A landscape with many valleys, sampled at points; each row gives a point and its height.
A ball rolls from a point to whichever of its 6 nearest points has the largest drop for the distance, and stops where none of them is lower. Distance is the straight distance between rows; heights are no part of it.
tul h=489: [156 103 125 146 121  91 114 142 167 139 112 146 148 107 119 138 123 120
 121 107 117 125 134 115 111 132 121 178 170  77 154 143 119]
gar h=387: [127 135 148 170 167  98 118 120 152 141 123 153 123 118 102 135 124 163
 100 144 142 187 115 120 126 101 111 147 139  89  99 119 154]
buf h=254: [155 101 121 173 157 120 130 109 132 110 126 145 155 122 121 124 123 150
  89 130 136 179  84 113 140  92 120 138 144 104  88 134 155]
guna h=300: [156 108 127 163 138 101 117 132 160 130 120 154 144 117 111 130 122 134
 118 115 128 150 123 118 117 112 123 175 175  80 126 144 133]
Dege h=95: [103 183 165 160 172 128 121 104 137 165 132 137 101 138 102 144 131 160
 114 153 133 177 142 140 130 106 108 106 100 109 100  98 138]
zatad h=477: [120  85 136  76  93  89 114 143 157 114 106  98 181  84 144 109 153 114
 156  74 121  83 150 119  93 163 110 167 126 130 195 129 123]
defu h=115: [ 92 202 161 144 123 180 166 122  89 153 119 125  48 154  85 158 120 176
 119 167 144 110 162 142 143 125 159  55  69 165  94 110 151]
bal h=356: [153  79  69 125  97  97 128 144 120  82 128 120 163 119 139  73 161 107
 160  78 115  85 133 100 143 153 152 136 180  99 117 142 186]
Zubu h=359: [127 120 133 164 167  81 144 132 155 129 111 157 117 122  99 123 118 193
  97 149 154 192  93  92 140 116 126 147 133  87  76 115 183]
gupe h=534: [108 148 138 106 136 155 104 106 110 107 164 129 145 136 136 136 133  93
 121 117 128 152 121 153 127 101 110  94 118 158 130 131  57]
zirek h=522: [115 184 155 141 146 185 173 133  60 131 121 146  74 131 125 151  94 137
 108 199 129 148 111 155 143 105 155  46  91 185 116  91 135]
giso h=252: [146 118 126 176 180 130 134 103 110 101 124 125 136 135 125 114 104 173
  77 170 145 190  46 112 156  98 111 119 104 127  85 114 172]
Veni h=216: [122 167 145 158 174 151 135 104  80 123 132 135 107 133 125 139  98 146
 100 183 127 180  76 150 136  80 114  89  86 150 106  97 150]
pok h=525: [145  79 121  80  85  81 146 155 175 143  73 111 146 101 129 148 110 112
 176  96 105  68 136 125  94 171 124 203 124 108 225 140 133]
gonot h=624: [122 141 161 136 145 123 101 108 166 167 145 135 132 132 117 136 140 105
 122 139 132 159 159 139 123 126 103 130 125 111 138 129  76]
fus h=530: [108  85 109  88  90 106 113 156 134 113 110  94 170  66 180  57 167 122
 197  98 124  40 135 124  92 171 135 169 160 128 153 108 202]
vikaz h=341: [116 103 128  90 110  94  96 124 140  93 123 101 191  87 139  91 165 113
 148  79 122  95 142 118  98 142 104 142 139 121 168 136 116]
Nug h=242: [ 90 178 165 146  94 204 125 104 116 194 140  97  46 173 113 146 114 164
 115 157 154  99 163 141 137 135 140  95 101 151  94 138 102]
gad h=348: [159 102 103 166 178 152 127  85  87  77 141 120 151 147 139  98 106 164
  77 151 136 174  43 117 175  99 110 109 109 145  82 108 155]
gud h=426: [103 156 153 101  97 197 114 107 124 167 176 110  83 163 144 148 133 102
 112 161 149 123 151 141 134 128 128 106 112 156 118 147  64]
budu h=471: [ 90  68 147  70  96 101 115 150 155 109 100  94 180  54 172  68 172 131
 191  85 137  51 150 132  73 171 126 163 126 156 165 101 174]
zekiz h=174: [103 137 125  89 121 148  91 109 106  84 167 117 153 128 139 118 149  98
 139 102 127 139 122 151 111 102 100  93 118 166 130 132  58]
garik h=219: [160  99 107 162 150 121 118  96 124  90 137 130 168 123 125 116 140 126
 101 103 120 161  89 119 136  89 113 130 153 114 102 139 137]
zopu h=270: [156  90 118 175 163 100 149 139 154 113 108 166 135 125 108 124 121 172
  93 133 150 168  93  96 147 115 140 153 159  96  80 137 166]
selez h=362: [148  84 100 121 106  93 117 142 137 102 120 115 171 101 139 104 143 113
 142  71 116  82 136 109 117 142 137 171 170  97 161 155 152]
lakud h=500: [136  91  83 103  86  84 118 159 120 107 118  98 166  95 162  74 151 115
 179  87 122  49 143 108 119 167 147 163 177 108 143 126 195]
paf h=307: [117  95 107 102 101 102  95 127 134  87 129  95 186  80 155  70 173 117
 158  76 117  74 140 116  97 146 121 139 157 117 151 133 154]
mezu h=469: [113  76 121  70  84  90 130 153 145 122  97  93 173  73 152  95 149 131
 187  78 121  45 141 129  91 168 126 185 134 131 189 115 178]
gava h=168: [141 139 127 162 173 152 133  96  84  97 130 129 137 141 135 128  99 153
  88 168 132 182  55 135 143  83 103  97 100 148  99 104 157]
fafa h=597: [184  97  44 130 118 101 165 188 143 118 118 159 133 160 137 131 116 119
 174  93 113  67 138 116 158 174 185 175 165 120 125 161 161]
vavat h=311: [ 88 199 163 151 104 190 152 114  94 178 123 112  40 174  87 166 120 184
 116 153 153 101 168 132 144 128 150  69  77 156  87 128 136]
vutod h=248: [174  55  70 147 138 120 139 116 118  68 139 134 167 136 120  83 154 133
 118  96 116 142 104  96 167 125 145 122 162 113  84 131 163]
rakud h=366: [138 133 148 158 156 118 100 110 153 141 127 143 142 115 117 136 132 124
 110 120 132 170 129 130 118 101 108 141 149  96 135 129 111]
Bomir h=791: [112 153 166 135  67 230 179 146  67 110 145 135  49 121 143 163  80 109
 109 181 135 118 127 129 134 138 198  51 156 170 107 130 138]
luvis h=430: [141  87 109 100  93  85 115 146 144 111 108 108 175  90 141 112 137 116
 152  72 113  71 142 115 106 156 127 174 158 100 179 142 149]
katik h=255: [155  92  95 141 136 128 109 102 111  70 144 119 180 125 122  89 140 130
 112  98 109 147  95 126 135  98 110 114 144 117 103 138 145]
zaget h=446: [140 122 148 157 146 107 105 123 166 152 121 144 145 110 111 138 127 128
 111 128 128 165 150 125 111 111 110 163 152  82 146 132 110]
Zof h=429: [130  85  98 105  90  84 111 146 132  97 117 100 175  89 145  91 150 118
 167  78 118  62 136 114 108 158 134 168 166 110 165 137 171]
gafaz h=385: [150 101  47  96 100  86 147 201 110 114 120 140 133 144 155  76 140  97
 213  93 123  56 148 116 172 181 179 151 171 124 116 122 194]
mik h=244: [152  93 101 141 126 106 107 110 122  85 138 116 180 117 125 105 152 117
 119  79 115 130 119 119 118 108 121 137 165 101 119 147 134]
non h=748: [110 181 158 137 116 208 175 140  69 136 130 149  59 134 122 154  95 130
 112 187 137 133 130 147 135 115 173  45 105 180 101 108 136]
tage h=259: [146 113 125 164 149 108 116 119 145 122 126 144 149 116 114 134 131 133
 106 116 126 165 107 121 122 107 121 154 158  88 110 135 140]
Zon h=480: [100 178 148 125 107 207 139 122  97 153 155 135  71 159 133 155 111 103
 111 168 146 128 132 147 141 119 149  76 116 162  99 134  84]
mil h=354: [ 89 209 158 150 143 158 162 111  88 151 117 121  57 156  89 160 125 187
 121 171 129 127 157 135 147 122 147  58  50 156  91 102 153]
sasa h=279: [159  86  52 115  97  90 143 178 124 101 126 137 145 134 144  85 145 109
 189  83 119  68 138 102 162 168 179 154 177 115 119 138 185]
vini h=292: [147 106 130 180 162 103 130 119 148 124 120 151 140 120 110 127 126 158
  92 133 137 175  96 111 134 103 122 145 153  90  89 134 158]
sida h=382: [117 156 146 137 157 151 108 102 116 130 146 134 139 129 128 142 136 111
 115 130 126 170 123 152 124  90 108 104 119 138 122 125  88]
sas h=663: [149  85 141  92 103  81 124 144 185 155  91 121 145  97 123 139 123 102
 140 113 111 106 164 122 101 165 112 186 135  97 213 136 100]
Ref h=232: [126 154 132 147 163 150 113  95  97 112 140 140 137 133 127 139 122 121
 107 140 119 178  93 155 130  77 104 101 114 138 111 116 110]
sinug h=448: [190 107  45 153 138  99 168 198 170 133 109 182 114 163 120 149  95 149
 162 116 118  75 137 126 140 169 174 199 162 128 109 167 147]
migu h=556: [102 188 154 140 126 199 153 125  88 165 135 134  59 153 113 154 116 130
 118 174 146 130 147 153 144 117 148  68  93 167  93 117 118]
feg h=523: [148  69 135  69  82  81 152 160 184 154  71 115 143 100 128 152 115 108
 167  98 105  78 141 136  89 173 123 198 119 125 228 130 127]
Kima h=721: [115 117 165  91 106 137 102 108 179 165 154 103 128 143 143 130 159  92
 117 137 144 134 156 128 124 145 100 135 108 138 149 145  56]
rekid h=391: [119 101 110 119 113 104  89 105 122  81 139  99 185  98 134  86 164 107
 137  78 111 108 121 127 111 112 102 126 143 120 137 143 123]
Gamar h=740: [101 168 142 111 108 210 142 129  73 122 159 138  82 150 145 159 106  93
 123 157 136 135 119 156 133 108 154  67 121 174 109 131  78]
ridi h=627: [166  95  67 105  81  87 152 170 151 154  98 115 129 142 145 148  89 122
 178  97 107  32 123 126 112 178 152 225 143 110 192 158 160]
zed h=400: [123 180 148 140 157 186 163 124  52 117 125 147  83 135 135 148  86 136
 111 194 129 157  99 152 142  98 140  59  89 180 125  92 136]
runi h=481: [132  89  91 106  95  90  99 147 116  94 126  96 169  91 155  55 174 109
 172  88 120  65 134 103 119 154 137 141 175 107 128 125 194]
Geb h=549: [ 97 130 124  80 117 125  79 122 117  82 158 105 175 116 146  97 158 103
 143  95 127 119 124 141 102 113  96 106 115 166 128 137  77]
fefet h=595: [118 134 151 121 141 130  95 113 148 151 147 130 148 119 130 130 148  97
 114 116 131 152 149 131 117 121 100 137 124 117 151 132  69]
deme h=433: [107 158 156 118 129 170 108 110 147 176 159 120 102 157 130 145 150 101
 117 152 143 146 160 143 131 127 115 111 108 144 122 132  58]
purat h=604: [102 178 153 139 139 190 145 114  87 149 148 146  82 152 126 153 116 113
 114 170 137 150 133 162 137 105 140  75  97 164 100 109 103]
romul h=545: [ 82 207 141 150 177  96 148 102 102 130 126 111  75 146 106 153 118 202
 110 182 113 166 120 108 160 105 118  80  48 125 101  87 189]
Tovun h=559: [107 109 136  81 118 108  91 126 145 105 135 107 182 109 144 105 170  97
 133  94 129 120 145 126 101 139  99 135 120 141 159 140  80]
Lefe h=345: [110 203 141 158 182 113 146 112  68 122 112 118  80 139 128 133  83 186
  96 207 118 167  77 120 147 100 118  73  63 161 106  81 176]
riro h=3: [105 100 134  89 103 104  82 135 132  79 128  91 187  76 152  58 177 118
 159  79 118  79 134 129  80 137 107 126 134 147 141 129 128]
babor h=326: [132 144 143 161 168 132 118  97 118 129 136 139 136 124 122 138 120 139
  99 143 129 187  91 140 129  81 113 122 118 110 101 118 130]
sabid h=638: [ 81 141 131  57  96 159  90 131 104  92 178 102 138 148 154 122 154  95
 139 123 146 122 132 136 113 113 113  99 111 182 129 144  54]
kam h=462: [105 173 162 164 167  90 127 109 149 152 121 139 105 136  98 143 124 189
 109 151 132 187 130 118 137 106 109 128 114  89  93  99 173]
Sono h=582: [139  71 153  64  89  87 135 148 201 151  89 114 145  97 129 137 137  88
 149 107 124 105 163 121  99 173 108 182 111 124 218 130  97]
dudad h=600: [ 88 206 157 153 175 112 141  96 115 151 124 119  79 154  99 159 127 189
 117 166 122 169 140 134 142 109 113  84  68 119  94  90 167]
vek h=557: [165  96 121 137 117  85 119 154 173 146 101 141 141 106 123 146 108 124
 132 106 113  98 144 114 102 144 123 198 173  82 176 149 123]
lume h=536: [ 89 220 148 148 163 120 165 102  91 132 117 109  63 156  87 163 124 211
 115 170 114 142 144 125 156 117 138  55  36 143 106  99 174]
fimav h=535: [115 159 171 148 150 124 109 109 168 185 136 140 119 135 106 138 143 136
 120 141 134 162 175 134 124 133 110 129 124  97 124 110  94]
bito h=240: [127 165 133 140 159 180 147 110  47 101 131 141 114 134 138 145  88 127
 105 170 119 168  73 161 134  87 121  66 101 179 120  96 122]
zuz h=495: [124  95  89  97  77  89 122 163 119 116 112  95 166  95 162  75 150 120
 190  83 122  33 138 118 111 172 147 174 162 115 166 121 203]
bige h=520: [119  64 151  52  82  84 138 152 181 136  80 104 156  90 132 132 150 103
 160  90 126  89 149 118  93 179 109 182 107 138 221 126 128]
vuvez h=898: [120 122 180 111 124 123 107 113 186 193 138 120 118 138 117 129 149 111
 112 141 139 146 182 126 124 157  97 143 118 113 145 122  55]
vavu h=250: [142 120 113 140 149 150 111  85  83  77 150 124 163 136 130 117 116 125
 108 114 115 167  80 145 132  76 105 100 130 145 109 122 123]
fumo h=364: [ 96 176 157 138 122 204 133 110 111 176 155 126  69 162 123 153 125 125
 114 167 145 129 154 152 135 120 141  84  98 154  96 127  87]
gasin h=657: [180 114  22 126 132 101 168 193 153 134 117 159 132 178 142 139  99 118
 193 102 112  46 137 126 153 188 177 186 149 131 123 163 148]
nare h=590: [160 111  30 102 115  93 162 199 127 118 125 145 139 170 147 108 124 103
 213  92 120  49 145 125 169 184 184 162 158 132 121 134 179]
sor h=127: [148 113 125 151 137 105 109 115 150 123 122 144 161 108 119 124 136 116
 118 106 125 150 125 121 110 110 117 158 160  90 131 139 117]
mapin h=537: [ 91 106 143  55  99 116  89 127 153 106 146  95 167 116 145 103 175  99
 139  99 143 121 144 122  97 146  96 131 100 164 160 139  76]
ludu h=157: [142 107 133 177 183 106 133 112 133 114 111 140 133 129 114 110 120 182
  82 159 151 188  65  98 153 105 116 133 119 115  68 121 168]
ribu h=243: [144 117 126 152 141 119 104 105 133 110 138 137 169 118 119 123 145 117
 110 103 121 157 111 126 123 106 112 139 156 102 127 143 120]
Dar h=601: [ 93 158 136  81 110 184 110 115 113 135 173 108 109 163 153 144 140  86
 118 136 143 133 135 143 129 119 121  98 111 168 123 146  51]
Davol h=339: [144 100 117 175 150  83 151 161 171 131 101 174 117 124  93 134 108 190
 101 138 156 166 111  98 136 129 148 167 163  84  82 137 174]
Paviz h=465: [169  89  78 129  96  84 127 156 150 118 109 127 154 107 136 131 121 115
 148  91 116  74 129 111 119 158 144 193 170  96 164 162 150]
savek h=878: [128 100 168  91 106 111 108 112 194 176 132 108 126 125 130 124 156  91
 120 137 129 141 169 125 122 165  98 149 106 122 168 134  61]
lopo h=305: [123 173 142 149 166 169 152 113  61 120 127 144  98 136 136 140  86 138
 107 191 120 163  85 154 140  91 124  71  96 165 114  91 135]
zor h=676: [113  99 150  79 103 103 100 128 164 118 127 105 176 102 142 120 159  97
 138  90 128 114 154 119 105 151  98 147 113 139 183 137  81]
Nuza h=408: [119 156 157 162 171 125 112 102 139 151 135 143 129 126 110 142 127 137
 109 144 130 187 128 139 124  91 110 127 121 105 108 109 126]
fezam h=678: [149 111 143 138 124  92 109 139 180 163 107 145 142 101 119 139 121 119
 123 114 116 127 156 121 101 142 112 182 158  77 174 134 107]
vif h=492: [ 94 203 156 156 175 126 147 109  93 137 129 123  78 141 111 151 113 179
 117 187 118 165 126 143 143  98 121  75  63 142 104  88 170]
Repi h=303: [174  91 102 162 119  91 132 161 166 137 105 161 134 121 117 144 108 137
 130 116 127 111 132 107 116 139 145 193 184  77 138 159 140]
mudi h=214: [176  77 103 168 155 100 158 139 156 109 112 164 137 125 109 120 132 160
 110 120 135 156  99  99 147 123 146 153 174  96  84 145 160]
zito h=547: [126 168 143 127 133 209 185 140  34 102 124 156  78 127 137 149  71 114
 107 192 127 153  96 144 144 108 161  37 112 188 130  91 126]
Bizip h=675: [128  85 152  73  96  91 121 134 186 148 106 113 159  98 138 129 156  94
 135 106 126 115 156 117 101 165 107 170 113 120 198 139  88]
zamuv h=817: [106 146 164 114  58 236 171 138  64  97 158 129  59 129 154 160  79  94
 120 170 139 125 119 130 127 138 190  52 164 159 113 142 115]
kife h=220: [180  75  84 156 124 101 148 148 144  99 120 155 157 130 123 117 139 126
 126  96 125 117 120 105 147 134 155 162 183  90 110 157 159]
guvo h=182: [111 171 166 158 166 126 109 105 154 173 132 137 114 137 105 144 135 142
 113 147 131 179 156 141 127 110 111 124 113 104 112 105 117]
fepet h=30: [ 94 172 160 139  88 224 135 122 102 172 149 112  45 158 125 157 102 129
 115 175 149 105 149 148 130 135 161  85 116 157  95 141 106]
tura h=485: [145  81 108  85  84  82 140 158 151 131  95 107 164  96 143 131 125 120
 167  86 111  54 140 121  96 164 131 194 141 108 205 141 157]
duna h=464: [114 159 131 119 142 177 127 112  77 101 151 140 122 142 137 145 113 103
 117 143 121 158 101 166 133  84 116  76 119 176 116 121  86]
mege h=723: [121  89 168  65 101 103 116 128 188 142 126 107 156 116 141 126 164  92
 130 110 131 125 155 120 108 166  95 151 109 136 187 137  73]
ginak h=843: [127 107 160  96 113 107 106 123 188 157 123 118 147 114 133 127 146  96
 124 124 128 135 162 119 111 156 103 152 124 119 178 139  71]
Kazog h=552: [173  96  65 130  95  99 144 179 157 142 101 140 135 141 135 148  95 128
 159  96 120  58 131 115 125 163 156 207 163 102 158 168 150]
luk h=49: [107 164 165 143 154 145 112 101 148 176 142 140 110 140 110 137 136 129
 118 147 138 167 158 148 131 116 113 118 108 118 116 114  92]
duf h=717: [110 161 141 109 117 208 151 131  58 110 150 152  94 143 139 155  89  98
 120 166 132 148 115 160 145 101 149  59 118 183 118 112  90]
luzo h=543: [146  82 127  92  99  83 123 146 165 138  98 121 162  98 136 131 129 106
 145  94 111  83 144 118  94 161 124 187 142 106 205 143 114]
Kup h=592: [166  91 105 121  98  84 135 168 172 152  91 136 135 111 128 144 102 116
 150 105 109  78 141 120  95 161 135 214 156  92 191 149 131]
Kat h=369: [110 168 161 165 173 119 128 105 124 144 125 132 108 134 106 139 122 170
 105 164 130 189 111 133 133  92 109 116 101 110 100  96 157]
nilom h=334: [141 157 118 168 188 156 138 115  54  84 117 113 114 150 152 110  69 174
  78 202 147 164  29 119 161 109 106  92  86 175 116  91 168]
mav h=367: [109 166 158 145 156 154 115 109 130 170 142 137 106 142 116 141 134 127
 119 150 139 165 149 157 131 111 114 105 105 126 109 120  88]
ziga h=241: [154  81  84 137 111 102 123 130 127  84 132 125 168 119 129  98 150 111
 132  72 119 108 126 103 139 130 138 144 179  95 120 149 162]
duk h=476: [136  87  94  92  80  88 134 162 135 121 104  98 167  96 154 110 130 123
 175  79 114  40 139 116 103 174 150 188 156 109 181 140 177]
repip h=340: [111 156 144 164 182 102 133 108 122 130 120 133 108 132 116 136 107 186
  90 175 135 194  74 113 144  92 111 116  92 116  83 102 179]
fera h=621: [106 164 147 111 130 176 112 114 111 136 160 133 114 151 135 150 130  91
 115 143 136 147 130 156 138 109 118  91 112 156 119 132  63]
rebun h=267: [180  62  64 139 119 106 149 151 126  85 124 146 155 131 126  91 151 118
 138  85 119 107 129  94 163 146 162 136 181 106  99 144 171]
lised h=551: [ 89 187 170 150 147 155 129 102 134 188 136 122  81 159  95 151 140 161
 120 153 145 150 172 142 137 129 121  95  91 127  98 107 104]
mapos h=749: [127 106 156  89 114 113  96 123 170 141 131 117 164 108 135 126 156  89
 126 106 124 129 149 123 111 146 100 140 118 123 176 142  65]
zif h=564: [ 87 189 152 151 177  79 136  99 123 139 120 121  91 144 101 153 119 210
 106 161 122 184 113 104 148 113 116 100  76  99  95  93 195]
zavo h=45: [107 144 169 116 113 172 109 103 157 196 160 104  89 158 131 137 143 115
 108 159 141 130 163 134 137 145 114 119 104 139 119 137  59]
kepun h=158: [147 106 114 146 142 123 106  97 120  84 142 125 175 118 123 113 141 119
 110  87 115 152 100 127 126  97 115 126 145 112 115 144 129]
zes h=431: [ 95  67 153  51  84  93 119 152 168 113  99  94 180  69 146  91 171 126
 167  77 134  76 154 120  85 170 107 169 114 157 187 115 142]
Tes h=630: [131 113 144 109 121 104 100 119 156 124 133 114 167 105 136 126 153  98
 127  94 127 130 142 123 116 130 101 140 133 118 164 146  78]
tegaf h=493: [ 98 194 144 152 187  90 134 103 106 122 121 115  83 142 117 143 103 199
 105 184 122 182  89 104 147 107 109  89  60 127  93  93 195]
Nepe h=224: [147 117 114 154 156 142 116  87  97  85 150 125 160 137 125 118 119 140
  96 122 121 171  68 136 140  80 107 107 128 139  99 120 144]
tizo h=294: [168  76  98 158 160 133 136  98 112  76 135 131 158 134 123  95 131 147
  85 122 130 167  75 114 160 100 126 123 141 121  82 130 161]
noge h=524: [141 125 143 160 144  85 109 136 174 156 111 150 123 115 100 137 117 146
 118 124 127 155 148 115 111 129 120 177 167  65 141 122 124]
Gope h=528: [109 137 147  92 123 142  96 115 147 145 154 113 141 136 142 134 156  90
 119 124 134 144 147 137 129 128  98 126 108 140 150 141  53]
Daro h=548: [ 97 139 147  81 103 162  98 112 140 144 175 104 123 155 154 134 151  90
 117 134 144 133 142 131 128 130 105 110 104 157 138 144  47]
Fose h=50: [137 137 126 149 169 159 130  90  70  93 139 126 140 137 135 132  97 132
  98 151 117 178  63 154 139  76 112  89 107 165 108 101 126]
mezo h=337: [180  96  64 165 130  97 166 186 171 137 107 184 118 150 110 148 103 155
 144 116 131  95 131 115 133 154 172 190 178 114 112 165 147]
bitoz h=39: [184 118  36 136 124 105 162 194 168 149 108 166 119 182 135 157  85 140
 177 118 108  55 133 134 137 184 178 207 145 136 124 172 144]
rane h=40: [176  86  98 166 134  97 148 161 163 123 104 168 135 128 109 131 111 144
 115 115 133 126 117 108 133 135 156 184 182  86 103 155 156]
Luv h=187: [103 166 164 147  64 238 167 133  79 134 134 117  42 130 130 156  80 127
 104 178 146 101 140 134 119 136 187  58 146 160 103 140 133]
Fuli h=324: [ 91  89 144  58 100 104  92 141 151  97 123  92 181  81 150  81 182 119
 161  83 137  88 150 120  87 155 101 142 110 163 166 127 111]
doli h=38: [104 133 140  85 123 142  89 112 128 114 163 115 162 130 140 128 157  89
 130 110 130 136 136 137 124 115  98 114 111 153 145 144  55]
renu h=466: [169  92 106 142 113  90 125 153 149 127 111 140 154 108 129 133 123 118
 130  89 113  98 133 111 117 136 135 183 181  78 149 160 137]
safu h=819: [ 91 156 133  85  95 198 127 131  76 102 172 126  94 161 155 146 112  86
 129 146 142 123 119 152 136 111 141  73 133 174 124 137  64]
Nopem h=509: [104 176 157 133 131 184 123 105 120 173 157 133  86 155 125 149 130 120
 120 153 147 142 153 151 135 125 126  94 101 147 106 126  77]
sepus h=251: [125 158 141 171 183 126 127 102 105 123 127 130 117 131 122 126 106 168
  97 178 136 195  76 130 141  85 103 112 101 130  94 103 166]
kof h=660: [100 160 156 120  76 232 158 130  78 121 158 123  53 141 142 162  84  96
 116 171 143 108 129 143 128 129 178  72 146 163 105 141 103]
tikol h=432: [166  87  73 126  96  94 134 160 136 108 119 122 162 120 143 104 140 109
 158  80 114  73 132  98 134 156 151 166 182  94 138 152 168]
Pozi h=496: [110 179 162 154 162 163 136 107 104 157 137 142 102 139 116 149 125 125
 119 167 133 172 128 161 136  93 122  84  98 147 103 108 108]
sev h=314: [178  92  43 118 121  91 168 189 118  96 124 159 138 158 138  96 141 110
 192  97 109  79 145 120 179 173 182 143 173 124 119 130 180]
gon h=412: [ 96 166 170 134 117 176 115  97 151 209 153 101  73 173 112 141 142 144
 114 154 153 129 177 138 143 140 118 110 103 137  98 130  81]
pez h=529: [186 111  30 140 139 107 176 192 162 136 118 172 121 173 132 150  97 127
 174 111 111  60 143 130 151 184 187 189 154 135 115 163 147]
manop h=440: [117 141 120 117 137 153 108  96  86  91 159 126 150 133 134 128 124 103
 128 109 115 156 104 160 120  82 101  86 120 158 120 122  82]
ripo h=598: [118 168 145 130 147 181 132 110  85 128 146 147 104 143 134 153 114 106
 118 160 131 159 113 163 132  89 123  76 107 161 109 118  92]
lavep h=606: [140 104 139 119 119  99 110 128 167 137 117 123 162 101 127 134 138 107
 129 100 116 126 148 115 107 141 113 169 143  99 184 144  92]
Buba h=553: [ 91 198 163 151 142 175 138 112 103 171 138 131  70 154 108 151 126 150
 121 161 139 143 160 155 142 113 132  72  81 149  90 109 115]
zesu h=360: [127 135 136 135 149 129  99 102 127 123 144 134 161 121 129 127 145 103
 120 110 122 160 120 138 121 100 101 125 135 123 130 135  91]
Gif h=413: [145 108 140 134 135 102 104 126 158 132 127 131 159  99 125 130 138 107
 116 109 121 141 143 125 107 126 110 158 148  93 162 141  96]
fotos h=123: [169  74  48 113 111  94 148 173 117  91 123 146 144 135 139  79 156 101
 182  94 114  88 143 100 170 165 174 129 181 122 107 130 184]
las h=800: [116 131 165 114 128 133 107 112 169 184 147 124 118 136 126 130 147 101
 116 137 137 147 167 133 126 139 104 134 110 120 147 132  57]
goza h=309: [112 180 152 164 183 137 132 100  99 139 127 139 107 140 115 143 113 158
 103 172 128 185 100 147 137  85 107  95  90 135  97  98 145]
penu h=325: [ 98 180 160 145  92 216 155 124  87 165 133 125  39 154 111 156 102 146
 118 174 149 107 152 140 134 131 170  67 105 168  92 125 126]
Dup h=445: [ 86 202 166 153 149 154 142 103 116 171 128 122  67 165  89 153 139 185
 128 150 141 145 168 141 147 118 133  74  69 138  89 106 135]
mota h=289: [154 105 127 174 140  85 135 148 167 138 104 167 125 128 104 136 112 169
 110 131 142 164 121 104 125 124 136 174 180  74 105 138 152]
Robir h=146: [166  81  94 158 134 103 126 119 130  90 133 136 169 119 116 105 143 124
 115  92 115 143 104 100 142 111 132 147 175  92 107 152 155]
liva h=490: [119  71 132  60  81  86 144 154 161 127  79 103 158  89 136 127 141 125
 180  78 114  57 141 131  88 174 123 192 120 136 219 124 157]
tuk h=368: [139  81  64 115  92  92 121 170 112  96 122 118 150 118 154  54 163  99
 186  86 120  67 139 106 149 164 156 141 188 110 117 129 201]
vulu h=478: [ 97 198 154 148 149 166 167 127  71 147 124 136  61 146 102 152 106 157
 116 193 133 138 138 151 142 111 150  56  71 172  98  95 150]
fup h=284: [129 177 137 153 175 161 154 117  49 108 118 130  93 131 142 132  76 149
  95 197 124 165  68 143 141  94 115  69  90 175 122  88 152]

Call two points neighbours if one is among the 6 nearest of the other. Go from one point of each pair to the other, from neighbour to neighbour, staying as low as possible. Name the highest point that can't be avoided.
Robir and ludu: giso
fepet and defu: vavat
fotos and bitoz: mezo
ludu and fepet: deme
Fose and luk: goza
Fose and Robir: Nepe
rane and Robir: kife
fotos and rane: rebun
zavo and defu: gon
